Each row is a point on a landscape with many peaks, with its height.
A climber steps from a point to the highest of its 2 nearest points, and stops where none of them is higher. Distance is the straight distance between rows; heights are no part of it.
J_799 (h 35.3): [ -5   7 -35 -26  26  -9  25  10   3  20 -18  21  34  17 -16 -33 -16  -2
 -19 -10  -9  -3  -5   2  17   1 -15 -33 -14 -24   6  22  12 -22  -9  -2
 -17  -3  21  -2 -29  11   6 -18 -20 -20 -39   2  31  -4   0 -17  27  44]
J_726 (h 20.6): [ -2   0 -12   9  12 -33  32  -3  59  41 -26   1 -29   5  23  11  11 -17
   4 -10  39  11  -3   3  39  -7  -1 -28  15 -10  27 -25 -14  24   6   7
 -18  -2   1   2  -6  21  22 -11 -19   8 -20  13  11  -3 -23   7  39   2]
J_139 (h 33.6): [  7   0 -56  -8  10  24  43 -15  30 -18  -5  10  -8  53   0  -8 -22  24
  44  21   7 -17   9  -5 -17   9  -5   0  25   3   2  53   3 -17   8  17
  -4 -10  13   3  -8  23  -5  -2 -33 -47 -23 -11   1 -13 -35   9  -6 -11]
J_349 (h 4.6): [ 38  -5   5   6  30  40   2  -2  -5 -18  13 -13 -12   4  16   1 -10  -8
  16  -7  -6 -43  44 -10  12 -10 -42 -12  30  -4 -35  12  -6  -4  33  -7
  30 -25   0  24  18  -9 -15  15  29   3  -3 -10   8  12   8  24 -16 -16]
J_285 (h 59.9): [ 33  -5 -14   8 -22  11  -5   2  -1 -25   5   8  11  -2  13  14  16   3
  28  10 -30  12  15  11 -23  10  -1  29   0  29  14  52  32 -32 -25  19
  -7 -13 -22   0   3   6 -18  18 -13 -19  -4  -2 -23  -2 -12  19 -20 -11]
J_388 (h 39.1): [ 30 -15   4  10  11 -27   9  26  -4  26 -13   7  37 -29  14 -18  23 -24
 -29 -33 -32   5  22  22  49  -9 -41 -23 -18 -15  26  14  22 -13 -39   7
 -18 -25  -1  17 -13  17   1   6 -14  36 -18  30  25  14   4  -6   7  38]
J_380 (h 27.6): [-48 -11  21  29  19 -20  34   8  31  16 -59  -5 -42 -30  -5  14  10  14
  23  52  17  10 -29  10   7   2  13   5  15  22 -16 -41 -63   2 -21 -17
 -14   4 -17  21 -17  34  36   6   4 -10  -4  -8  15  -1 -42 -21 -17  15]
J_703 (h 10.7): [  5  -8  25  14  12  20   5 -12  -6 -22  26  -9 -21 -12  27  16  13 -15
 -14   1  18 -37  26 -22  18 -16 -20   3  14  -1 -29 -41 -36  29  34  16
  28 -13 -20  28  44 -26  -6   5  20  11  47 -37  20  10  11 -10 -32 -18]
J_784 (h 56.8): [ 14  10 -14  -5   4  35 -31 -19 -37 -57  39  -4  26  17  -3   0 -11   5
  -9   6   4 -16  10 -18 -35  12  -8  24  -2  -6 -11  19   6  -2  12   0
  28   0  12  -1  32 -12 -23   6  -5  -6  55 -32 -17  10  23   7 -32 -21]
J_117 (h 37.2): [ 17   2 -13  -8  27 -12  20  24 -15  24 -27  15  42 -20  -6 -26   7 -18
  -9 -21 -30  -7   6  11  35  -8 -31 -30 -15 -25  11  22  12 -29 -38 -11
 -21 -19  15  -1 -30  20   1   9 -11  14 -48  13  38  16   0  -9  11  51]
J_227 (h 50.6): [-14 -19   7  29  -4 -19  -6  -7   5 -13  -3  12 -14   3  27  22  33  -9
  14  19 -12  35   7   9 -18   6  16  18 -17  41  21  21  11 -13   2  24
 -18  10 -21  -6   2   4 -10  -4 -29 -20  12 -16 -10  -5 -29  -9 -14   3]
J_504 (h 13.1): [  4 -18  25  14  18 -12  -8  10   3  -3  -7  -2 -13 -23  15   9  22 -11
  14   0  -6   4   8 -12  16  -8   2  -7   8  21  -2  -3  -5  -2  13  -9
  11   2 -15   5   8   3  -7  14   7  17  -4 -12  10  14 -17   0 -11  -2]
J_201 (h 35.7): [ -4   8 -31 -28  -3  17 -29 -12 -30 -37  20  18  33  27 -15  -7  -6   3
   2   3 -20  22  -5   4 -43  14   8  21 -27   0   8  48  29 -21  -6   3
  -4  10  19 -22   4  -9 -26  -5 -13 -26  17 -27 -11   5  -2   2 -16   6]
J_465 (h 40.7): [-23   7  26   6   2  15   0  -5   2 -20  -3  -6 -35   6  -7   3  -8   8
  31  32  32 -26 -12 -14 -24   9  22   8  17   4 -14 -14 -21   3  28  -4
  -7   6   5  -3  12  -4  -1   0  19   5  -8 -22 -15  -4  -1  -7 -18 -24]
J_271 (h 43.1): [-14 -10  10   6 -20 -45  11  14   3  12  -1   0  21 -26  -1  -2  27 -11
 -37 -15 -13  38  -1  35   7   0   0   8 -31  11  39   1  30 -12 -37  15
 -28  -4   0  -3 -11   4   8 -15 -23  18   5  32  -5   0  19 -13  26  24]
J_584 (h 27.7): [-26  -7 -24 -19  44 -11  28  -6  21  15 -13  18   2  10   3 -15 -13   4
 -30  16  22 -18  -8 -19  29 -15 -17 -44  43 -13 -26 -38 -56  26  21  -7
  22   7 -10  21 -12  -9  17   3  -7 -30   8 -11  60   5  -8 -36  17  13]
J_140 (h 20.9): [ 12  19 -31 -32   3  31 -11 -11   4   0  15   1   4  49 -10 -30 -35  17
  -7 -33  32 -25  10  -9 -23  -6 -21 -14  16 -44  -5   6   6  17  17  -6
  24  -3   8   2  15 -11   2 -18  -9 -17  14  13 -13 -16  27  14  18 -26]
J_158 (h 38.8): [ 24 -21  17  22  -4 -27  17   2  33  30  -7  -3  -6 -16  44  18  37 -25
 -30 -24  18  20  29   8  61 -33 -26  -3  11   3  21 -42 -22  52   3  33
  17  -9 -41  12  19  -7   6  -4 -14  24  32  19  16  10   5  11   8  -7]
J_982 (h 6.1): [ 45   3 -20  -1  21  41 -18  -9 -10 -12  32 -12   1  31  28  -2  -4 -19
 -12 -40  -6 -26  48 -13  31 -20 -52  -7  19 -27 -21  14   4  13  37   6
  46 -29  -6  10  36 -25 -17   2  15  -6  30  -8   6   6  23  29  -9  -6]
J_106 (h 37.9): [-13  -7 -31 -15  14  11  -4  -8 -22 -30   8  22  35  30  -2   6   1  -7
  -4  22 -28  27  -2  -4 -11  -1   3  15 -21  15  -6  44   8 -24   5   7
 -14   6   3  -8 -15  -9 -20  -4 -21 -49  14 -35  22  -6 -31 -12 -11  25]
J_162 (h 45.7): [ 35  10  33   7 -48   6 -38  12 -24   9  11 -31   9 -37 -14   1  -6  17
  -7 -45 -15  -9  10  17 -22  -2  -5  13 -11  -5  -5 -16  35   1 -21 -19
  20 -13  -5  -2  -2 -10   1  20  19  35   5  43 -43   2  34  33   6 -24]
J_13 (h 29.3): [-25  -1 -25 -15   2 -11  17  17   5  18 -20   2  23  -7 -19 -11 -11   7
 -53   9   9  -8 -16   0  14  -3 -15 -24  26 -13  -9 -42 -46   7  -2  -6
  24  16  -9  12 -22 -10  29  -4  -5  -8  12  18  42  -1  -5 -20  31  10]
J_501 (h 52.3): [-25  12  49  -2  -3  -7 -16   6 -15  19 -25 -10 -31 -21 -27  -6  -8  18
  44  11  10   9 -46 -14 -21  12  60  18   0   9  -1 -18  -6  -3 -12 -28
 -28  28   7 -23 -24  12   6   1  31  25 -51  -6 -21  -4  -8  -7   1  -2]
J_764 (h 37.6): [ -3   7   6 -12  11  13   1  -4   8   0  -4   6 -24  29 -14 -14 -24  10
  48  15  20 -20 -11 -10 -18  10  27  -7  18  -9  -4  13   5  -1  21 -13
  -8   9  27 -13  -7   4  -7  -5   5 -10 -44 -13 -19  -1  -8   7   1 -15]
J_933 (h 50.7): [ 11   6   7  13 -15  34 -13  -3 -28 -56  17  -7  11 -12  -9  13  -3   8
  16  24 -11 -34  -1 -12 -44  12   0  27   4  13 -27   9   3 -19  -7   8
   9   1   3   9  33  -7  -6  22   7   2  25 -20 -32   9  18   3 -40 -26]
J_334 (h 66.4): [ 14  13  -1 -21   9  58 -49 -22 -38 -31  47  -9   3  29 -16 -22 -24  -3
  11  -5  -4 -25   6 -24 -37   5  -6   7  -4 -26 -21  24  15   3  33 -24
  28   0  20 -15  30 -14 -28  -3  23  -4  29 -34  -1  16  20   4 -28 -17]
J_814 (h 60.6): [  8  10  50 -24  33  -7 -41  -1 -24  45  26  -7 -31  -8  -9 -33 -18 -35
  18 -35 -14  -3  -9 -20  41  -8  29 -36 -29 -29  -8  -3  37  18  22 -44
 -20   9  41 -36 -10   0  -3  -5  42  34 -59  -5  -6   7  39   2  17  27]
J_692 (h 3.3): [ 14  -2   4  -9  44  52  -8 -13 -19 -27  25  -1 -13  23   6 -11 -32  -9
  50  10  -7 -49  22 -25   0  -7 -23 -10  21 -10 -41  27  -3  -6  45 -25
  27 -13  25  21  11  -3 -24  17  38  -1 -19 -33  24  15   3  12 -29   5]
J_892 (h 49.2): [ 39   5  18   5 -43 -11 -21  15 -12  15   3 -20  15 -30 -10  -9   9   6
  -9 -47 -22  14   6  20 -16  13  -8  21 -20   2  20  21  63 -15 -34   3
   0 -26   8  -7   2   3   4  18   1  35 -13  50 -62  -5  36  34  20  -9]
J_266 (h 54.8): [  8  12  11  -9 -11 -23  10  19  11  40 -33 -11  -1 -21 -22 -25   6   1
 -11 -46  13 -11  -5  21  11   9 -16 -17 -22 -25  18  -6  31   4 -25  -7
 -30 -11  31 -13 -16   7  15 -10  -6  44 -48  47 -10  -5  18  11  48   6]
J_781 (h 47.7): [-27  18 -67 -36 -19  15   3   1 -15 -31   2  11  54  36 -31   2 -27  28
 -34  29 -10  15 -17  14 -35  33  -1  26  -7   6 -14  25   5 -11 -25  20
   2  18   7 -14 -16  -8   4  -5 -21 -43  35   5 -10 -18  -4 -15  -1 -10]
J_955 (h 24.2): [-21  13  12  10 -48 -16   2   1  24  18 -24 -22 -18 -19 -12  15   1  31
 -20 -15  51  20 -17  23  -5  -6  12  26   2 -12  26 -64 -21  20  -9  -1
  -9   6 -12  -4   5  -4  30 -25  -9  35  15  47 -18 -17  11  14  40 -25]
J_842 (h 40.0): [-26 -10 -11  -9  31 -14  -4   0 -25 -11   9  20  31   3 -10   3   7 -20
 -23  18 -33  31 -20  -8   7  -4   0  -9 -19   8 -10  12  -7 -22  -1  -3
  -4  13  -4  -8 -13 -12  -4  -4 -11 -38  14 -32  47  11 -27 -27  -5  47]
J_530 (h 59.6): [ 33   3  -4   3 -17  -9  15  23  19  30 -18   0   1 -14  -1 -12   5  -1
  11 -27 -11   1   4  18   1  17  -8  -7 -15  -2  23  33  42 -19 -24   3
 -29 -21  17 -14 -18  24   7  10  -7  23 -45  26 -23  -1  -7  21  26   1]
J_534 (h 10.8): [-14 -11  -2  23  10  20  27  -7  14 -45   5  10 -30   1   1  19   9   4
  -3  51  19 -41  13 -24  -8   5  -1  10  11  15 -19 -28 -34   5  24  25
   7 -12  -3  35  37  -9   7  -1  -6 -11  34 -41  -4  -2 -14  -9 -39 -21]
J_831 (h 24.5): [ -7  13 -19 -33  33  21   4 -22  12  24  18   4  -8  38 -10 -35 -49   8
  18 -16  23 -43   4 -26   6 -23  -4 -42  30 -41 -28   0 -19  25  36 -29
  19  13  21  11  -9 -11  -3 -19   5 -22 -28  -7  19 -11  15 -14  16  -1]
J_338 (h 19.4): [ -1   8  -1   2  34 -22  28  -2  40  37 -10   5 -32  15  14  -5 -14 -13
  32  -2  22  -6  -4  -8  29  -4  11 -41  18 -14   9   9   1  10  13 -21
  -9   0  27   0 -24  19   8  -2   2   6 -53  -2  13  -2 -24   6  14  17]
J_865 (h 50.5): [ 15  11  16   1 -16  -4  -5  13  14  33 -17 -25 -20 -15 -11  -6   1   0
  -3 -48  21 -11   4  12   4  -9  -5 -13  -4 -21   4 -16  17  15   4 -15
  -2 -14   8  -7  -3  -4  18  -7  13  34 -27  28 -23  -4  14  26  38 -16]
J_769 (h 60.7): [ 14 -11  32  22 -55  -9 -16   8  -3 -12 -13 -14 -20 -38   8  25  28  21
  30   6 -17  14 -23  14 -32   6  27  28  -3  38   7   6  21 -20 -22 -11
 -16  -2 -30   9   1  18  -6  27   4  27 -14  16 -47  -1   7   8 -10 -22]
J_386 (h 31.0): [  5 -15 -17  11  -1 -14  19   8   1   7 -12   1  41 -16   2   1  13   4
 -50   1  -7   4  21   5  33 -21 -26  -9  24  -5  12 -34 -25  18 -16  22
  18  -1 -21  17  -7 -10  18   0 -14   3  34  30  29   5  -1  -4   7   2]
J_364 (h 65.7): [ 44  -7  -7  15 -25   1   3  10  18   5 -15  -1 -11  -8  15  10  18  11
  36  -6 -31   0  17   8  -8  22  -3  12   3  31  12  54  30 -32 -20  11
 -18 -20  -6  -4 -12  31  -1  27  -2   1 -38  16 -23   1 -27  32   0  -5]
J_428 (h 9.6): [ 10 -11  47  16  -3   0  -5  -3 -20  -6  12 -28  -5 -36  22  16  11  -6
 -22 -19   7 -19  18 -12  26 -27 -13  -3   5  -3 -28 -57 -37  30  17  -1
  36  -5 -32  14  17 -29  -3   8  19  21  47 -16  31  20  12 -11 -17 -10]
J_14 (h 22.7): [ -8  28 -35 -41  17  39 -19 -29   6   6  38  -6 -13  61 -11 -36 -53  16
   6 -29  37 -42   6 -24 -18 -20 -12 -28  18 -49 -30   0 -15  33  47 -18
  21   4  22   8  17 -13 -12 -34   6 -25   5  -7  -4 -15  28 -15   8 -19]
J_208 (h 49.8): [-12   8  -4 -27   8   0 -22   4 -37  -1  19   3  37   4 -24 -21 -16  -2
 -39 -18  -9   9 -13  -1 -19   3  12  -7 -27 -24   8  -6  10  -6 -10 -13
  16  15  24 -16 -11  -9  -1 -17   2   5  12  -5  20   9  32 -19  21  19]
J_337 (h 46.9): [ -9   6   4  23 -44  21  14   1 -11 -54  -1 -12   3 -22 -17  31   7  24
   1  46  -3 -30 -11  -7 -42  24  17  36   1  26 -15 -17 -15 -15 -26  22
   3  -5 -12  21  29  -3  17  25   3   3  32 -11 -39 -10  17  -7 -47 -38]
J_729 (h 60.8): [ 10 -15 -10  36 -28  -3  19   3  18   5 -24  10  10  -5  26  28  32  12
  30  35 -39  21  16  23 -11   4   3  23 -10  52   8  37  -3 -23 -37  38
 -38  -8 -31  16 -28  34   7  16 -25 -27   3  13   4 -18 -41  -2 -27  -8]
J_16 (h 41.1): [ 21  -8 -17   6 -25 -22  12  17  -5  13 -10   8  50 -27  -8 -11  20   3
 -33 -15 -32  19  19  32  13   0 -23   5 -16  -5  36  10  23 -19 -55  24
 -13 -14  -2   9 -28  14  14   2 -18  18   2  48   0   4  19   9  13  16]
J_930 (h 49.3): [-26  10  31  -7  24 -39  -4   1   8  33 -16   6 -19 -15 -15 -16  -2 -10
  21  -1  10  20 -36 -13   6   4  44 -14  -9  -7  16 -13   2   0  -9 -22
 -25  17  15 -23 -26   9   8 -22  10  11 -49  -1   4   0  -7 -14  17  20]
J_723 (h 42.4): [ 45  -4  13  13 -13  -5  -1   0  18  31  14 -16   3  -7  37  18  21 -22
 -35 -50   3   2  43   5  54 -28 -49  -6   8 -12   9 -27   4  44  11  32
  26 -25 -31   6  21 -23   3  -5  14  18  27  32 -10   8  25  27  11 -12]
J_274 (h 21.8): [ -2  -9   0  17 -15  -8  21   2  43  14 -36  -8 -26  -4  13  12   7   7
   7  10  43   2   1  12  12  -4  -2   8  20   2  14 -27 -26  14  11   8
 -16  -3 -14   8   6  12  19  -7 -12   9  -3  16  -7 -11 -15  16  23 -29]
J_867 (h 8.5): [ 31 -10  43   6   3   9 -27   8 -19   7  17 -21   2 -35  22  16  12 -19
 -15 -43 -21  -7  29  -1  34 -26 -23 -12   2  -1 -22 -21  -2  19  15 -13
  36 -13 -26  12   9 -17 -17  23  36  41   7   1  11  21  15  12  -8  -4]
J_232 (h 26.0): [-22  16 -21 -30  39  -4  21 -11  29  39  -9  13  -6  18  -7 -30 -42   5
  -5 -15  32 -37 -18 -31  25 -27  -3 -56  41 -31 -22 -21 -43  25  21 -21
  12  21  10  16 -27  -9  13 -17  -3 -23 -29   2  39 -16   5 -23  25  17]
J_317 (h 33.1): [  8  -2 -34 -23  25   1   8  -8   1   2  22  16  24  30  -2 -25 -13 -20
 -16 -23   5   2   3   0   3  -8 -12 -23 -19 -23  22  38  25  -7  14  -4
  -5  -1  21  -9  13  -1 -10 -26 -23 -22 -12 -16  10   0  15  -1  17  20]
J_833 (h 26.3): [-49  -4  26  22  -4 -23  10   1  21  13 -40   0 -40 -11 -11  20  14  17
  14  34  23  34 -42  14  -5   5  30  23  -3  24  11 -42 -43  -1 -12 -13
 -18  18 -23  -8 -10  10  22 -18  -9  -3  -7   1   0 -14 -28 -21   8   8]
J_468 (h 23.1): [ -1  10  -9  25 -58   1  18   2  41   4 -40 -15 -14 -10 -16   6  -4  32
  -6  11  49   1  -3  23 -14   0  -4  35  23   5  16 -49 -33  11 -11   7
 -14  -1 -11  16  13  11  43  -6 -12  12  11  50 -26 -24   5  27  25 -38]
J_330 (h 46.7): [ 35   8   9   8 -19  -6  -5  10  10  29  -1 -26  12 -12   0  -2   5  -4
 -37 -52   3  -7  26  19  24 -16 -32  -8  -7 -26  11 -27  26  28 -16   5
  14 -19  -2   5   3 -13  18   0   6  33   4  51 -16   1  29  29  26 -14]
J_927 (h 46.0): [-13   0  10  -3   8 -29  -3   7   3  15  -6  10   2   0  -4 -11  11  -9
   1  -5   2  26 -16   9   0   2  24  -8 -26   4  30  10  24 -14  -1   0
 -20   9  12 -19  -4   1   1 -23  -9   9 -21  -2  -2   4   3  -9  22  18]
J_700 (h 14.3): [ -8 -15  31  13  48 -19   8  -7  15  10   5   2 -40 -10  24   3   2 -22
  37  15  17   2 -10 -24  32 -16  12 -26  18   6 -14 -11 -21  21  31 -20
   9   5   4   0   1   2  -6  14  18  -2 -12 -29  29  21 -22  -4 -11  17]
J_516 (h 72.6): [ 14   2  34 -22  23  17 -46  -7 -29  13  33  -5 -16  -2  -3 -29 -12 -29
  24 -18 -27   1  -2 -21  15  -6  26 -20 -18 -12  -8  21  38   4  28 -42
  -1   6  33 -28   4  -4 -24   3  46  23 -42 -23   3  19  14   2  -5  29]
J_163 (h 64.9): [  7 -16  10  33 -43  -8   2  10  12  -3 -32  -7 -16 -36  18  32  33  23
  35  27 -29  15 -12  21 -19   9  14  26  -9  46   4  17   0 -24 -37  10
 -34  -2 -39  22 -16  36   8  29  -6   2 -15  15 -24  -6 -18   1 -20 -13]
J_992 (h 44.0): [ -7 -11  37  -4  10 -22 -19  17 -49  -8  10  -1  33 -52  -5   0  18 -15
 -22 -21 -43  21 -13  -6  11 -15  10  -9 -30   1   2 -12  -1 -18 -24 -23
   8   4  -8   8 -12 -11 -23  18  11  21   9  -4  37  33  -2 -23 -17  39]
J_983 (h 47.4): [ -8 -23  22  18   9 -34 -24  -1 -18  -8  18  14 -11 -27  21  16  42 -28
   0  -4 -38  47   3   8  10  -7  16   1 -31  30  22  23  24  -9   7   5
 -18  -1 -23   1   5 -10 -22   4 -10   1   2 -16  13  10 -26 -10 -14  38]
J_994 (h 29.0): [-54  -4  11  23  -1   2  36  10  18 -11 -38   8 -34  -9 -19  20   1  18
  33  66  12  -7 -30  -1 -17  24  26  18   1  29 -29 -27 -46 -21 -11   2
 -24   8  -5  14 -14  25  22   8  13 -24 -15 -30   1 -14 -31 -31 -29  -2]
J_746 (h 42.0): [-21 -20 -10   9   0 -20  13  12 -26  -8 -13  10  40 -14  -4  13  16  -5
 -33  28 -46  34  -5  12   7   5   1   3 -19  24 -12  -4 -15 -22 -23  14
  -1  12 -24   1 -25  -1   0   9 -12 -28  23   2  36   0 -33 -31 -12  31]
J_969 (h 11.9): [  3 -22  13  18  16  12   2  -6  -7 -33  11   1  -6  -6  16  10  14  -5
   0  20   4 -16  18 -16   1  -5 -18   5  13  17 -17 -11 -21   7  22   9
  23  -2  -9  14  27 -16 -17  10  -3  -3  34 -31  13  11  -7  -5 -26 -11]
J_478 (h 54.7): [ 26 -16 -23  28  -6  -4  -1 -17  16 -22  16  13  -1  25  33  22  31  -6
   6  22 -13  20  24   0 -13  11 -11  33   0  37  31  43  16  -8   2  39
  -7  -5 -25   1  18   2 -10   1 -37 -29  31   2 -22 -13 -25  23 -28 -20]
J_167 (h 31.9): [ -5   5 -48   6 -13  15  27   0  27 -18 -20  11   6  38  -6   5  -4  22
  14  36   6 -14   2   6 -23  23  -2  16  21  10   1  23  -7 -23 -11  29
 -15   0  -3   2  -2  16  14  -4 -33 -43   6   7 -12 -16 -21   6  -3 -23]
J_12 (h 46.6): [ -7   0  33  -6  -9 -20 -28  14 -33  10  17 -13  23 -28 -10  -5  -1  -2
 -35 -33  -8  14 -13   5  -4 -11  15  -9 -24 -14   9 -33   0  -5 -16 -12
  16   6   2 -11  -5 -19  -7   3  12  36  20   1  14  19  21 -11  14  10]
J_533 (h 33.3): [ 13   7 -48 -34  17  15 -11 -16 -16 -24  28  19  33  42  -8 -20 -10 -16
 -11 -16 -13  22  -3   4 -20  11 -14   1 -31 -20  30  71  47 -15   8   6
  -2  -8  31 -18  22   3 -28 -23 -22 -26   4 -22   3   0  16   4   3  21]
J_608 (h 25.2): [-47  -5  19  15 -33 -34  13   3  27  19 -28  -3 -30 -15  -7  25  15  22
 -23  16  37  37 -29  28   3   2  26  21  -4  11  30 -64 -36  11 -13  -9
  -7  11 -27  -8   4   3  26 -20 -11  28  22  21  -4 -15  -7 -14  25  -7]
J_733 (h 44.8): [ -4 -17  32   3  -7 -30 -33   5 -37 -11  25   4  17 -45   4   8  27 -19
 -14 -20 -40  40 -12  11 -13  -6  26  11 -48  17  20  19  36 -23 -19  -7
  -7   7  -5  -8   0 -11 -24   8   1  23   5  -6   2  24  13 -11 -11  32]
J_343 (h 58.8): [ 21   9  24 -19  11  40 -59 -17 -33  -6  49  -9 -14  17   4  -5 -16 -19
  11 -21 -10  -9  10 -21  -1 -10   1  -7  -7 -19 -15  13  32  11  46 -26
  24  -1  16 -25  29 -14 -28   3  41  19   4 -29  -2  18  24  10  -5   2]
J_558 (h 33.2): [ 12  -4 -23  18 -11   2  21 -11  10   5  -3  -2  22   3   4   7   4   9
 -51   9  25 -10  32   2  22 -16 -41  11  39 -11  11 -47 -47  42   0  43
  29  -9 -28  23  12 -20  21  -6 -13  -4  66  26  14 -10  19   2   2 -28]
J_32 (h 54.2): [ 44  -5   1   4 -33  13 -25  15 -19 -19   5   0  14 -14   5  -8   2   2
  11 -23 -42   7   9   8 -25  13  -6  22 -13  12  11  47  55 -25 -19  -3
  15 -14   0 -13  11   5 -22  26   8  11  -9  14 -46   5  14  37  -5 -11]
J_737 (h 17.7): [ -2   7  22  -9  39   0   9 -23  34  44  16   0 -58  13  27  -1 -26 -17
  52   8  21  -9   6 -24  43  -5  22 -41  36 -17 -11  13  -2  41  42 -32
   3  12  38  -9 -13  10  -7   9  46   3 -51   2  -8   2 -13  15   3  11]
J_507 (h 36.1): [ 11 -17   8  31 -26 -14  14 -10  25   2  -2  -2 -13  -6  27  28  24   0
 -28   4  22   9  25   8  27 -15 -20  25  23  15  29 -46 -32  42  -1  38
  12  -5 -42  16  29  -5   6  -7 -13   9  57  13  -4  -4   7   7  -3 -30]
J_9 (h 50.0): [-40  17 -41 -40  -8   0 -15  -2 -32 -22  19   8  31  32 -30   5 -23  12
 -40  25   0  31 -29  17 -39  35  18  20 -18  12  -3   7  -1  -2  -7   5
   5  35  10 -28 -16 -15  -4 -20 -18 -25  45 -14   7 -12  -1 -28   4   7]
J_222 (h 53.6): [ -6  15  50 -18  29 -34 -15  -3  -1  53  -7  -3 -39 -17 -17 -28 -15 -22
  29 -21   4  -1 -33  -9  27   3  42 -30 -12 -25   7  -3  24  20   1 -35
 -38  17  46 -31 -22   4  11 -16  25  34 -71   2 -13  -3  19  -4  19  19]
J_7 (h 53.0): [-26   7 -26 -38  -5 -18 -14   5 -33  -2  29   2  40  12 -28   0 -19  11
 -65   1   3  31 -17  12 -30  21  14   4 -24  -8  19 -20   5   3 -16   4
  11  23  16 -28  -5 -14   8 -21 -14  -5  43   4   9  -3  24 -23  28  14]
J_749 (h 15.9): [-10  -4  15 -11  42   3  -3 -34  19  15  31   8 -44  35  31   0 -16 -30
  40  11  33  -5   0 -29  27 -13  19 -25  22 -13  -9  -3 -11  38  60 -16
  12  17  19  -8  13  -2 -17  -4  24 -11 -18 -27  11   8  -2   0 -10   7]
J_325 (h 45.5): [-26  15 -54 -30 -14  -3  12  21 -20 -11  -9  19  54  16 -25  -5  -6  10
 -25  17 -31  19 -14  22 -10  24  11   8 -21   6 -18  22  13 -27 -36  13
 -14  14  -1 -13 -40  -2  -5  -1  -9 -39   2   3  12 -15 -17 -18  17  13]
J_975 (h 19.1): [ 15  14 -22 -10   1  24   7 -19  33  -3  16  -6 -32  55  15 -10 -20   2
  14 -24  47 -34  19 -12  -2 -11 -26 -15  36 -34 -16  -1  -8  24  49   8
  20  -9   2   4  29 -13   3  -9  -2 -16  12  12 -28  -9   9  18  14 -31]
J_245 (h 7.3): [ 31  -6   0   5  27  25 -26  -7 -29 -16  29 -11  20  -6  34  -1   2 -23
 -29 -34 -15  -9  32 -18  30 -33 -37  -8   2 -22 -16  -2   0  12  24 -13
  49 -19 -12  13  26 -24 -27   7  22   9  27 -18  38  15  27  15 -15  10]
J_392 (h 56.4): [ -8   7  32  10 -40   6  -5  12  -5  -5 -35 -17 -19 -33 -19   6   9  28
  48  15   8  -2 -36   5 -36  13  35  28  -9  25 -14  -9  -1 -24 -34 -20
 -25  15  -9  -6 -12  19   0  18  18  22 -43   7 -34  -4  -6   6  -6 -25]
J_425 (h 43.8): [-22  13   8  16 -30  21  10   2   4 -36 -12  -5 -16   2 -24  14  -8  25
  13  37  31 -24 -19  -5 -45  19  21  34  15   8  -8 -28 -24 -15  -1   3
  -6  11   5   5  25   2  16   0   4   2   9  -8 -37 -11   9  -3 -15 -29]
J_129 (h 30.3): [-49   4 -21   9 -10   7  32   5  16 -20 -27  12 -10  27 -17  22   0  18
  13  64   4  -1 -20   4 -27  25  15  18   5  33 -26   2 -24 -24  -5  23
 -23  16  -3   0 -17  13  11  -3 -15 -43   5 -22   1 -24 -38 -24 -19  -3]
J_204 (h 43.9): [-28  11 -17 -12 -13 -12   2  22 -33  -9 -15  17  51 -13 -14   4   5   0
   3  14 -50  26 -18  21  -5  12  20  10 -30  23 -24  23  10 -37 -44   6
 -27   8 -10 -13 -48   1 -13  21   4 -27  -5   0  20  -7 -28 -20  -9  23]
J_269 (h 9.8): [-12   4 -33  14  -4  26  22 -17   9 -53   8  18  -6  34  -3  19   5  12
  -7  58  10 -26   9 -17 -30  25 -13  26  14  18 -11   6 -18 -11  10  38
  -2  -6   1  29  43   4   9   1 -24 -35  48 -26 -30  -9 -12  -1 -49 -39]
J_455 (h 35.4): [  3  10 -31 -15  10  14  26  -7  22   8  -9   8 -17  37 -10 -18 -37  15
  54   7   7 -19  -4  -7 -12  17  14 -17  15  -8   4  51  18 -17   5  -5
 -15  -4  30 -12 -31  24  -9  -7  -7 -20 -52  -8 -16 -12 -29  14   4   3]

Call two points neighbours if one is among the 2 nearest of the other. Go from one point of each pair to the other, from neighbour to neighbour, staying as high as possible. Name the lowest point that can't be avoided.
J_516, J_163 -> J_930
J_7, J_364 -> J_992
J_516, J_334 -> J_343

Write out the way that a climber takes from each point below.
J_274 -> J_468, J_955, J_608, J_833, J_380, J_994, J_129, J_167, J_139, J_455, J_764, J_465, J_425, J_337, J_933, J_784, J_334
J_317 -> J_799, J_117, J_388, J_16, J_271, J_927, J_930, J_222, J_814, J_516
J_975 -> J_14, J_831, J_232, J_584, J_13, J_386, J_558, J_507, J_158, J_723, J_330, J_865, J_266, J_530, J_364
J_140 -> J_14, J_831, J_232, J_584, J_13, J_386, J_558, J_507, J_158, J_723, J_330, J_865, J_266, J_530, J_364
J_269 -> J_167, J_139, J_455, J_764, J_465, J_425, J_337, J_933, J_784, J_334
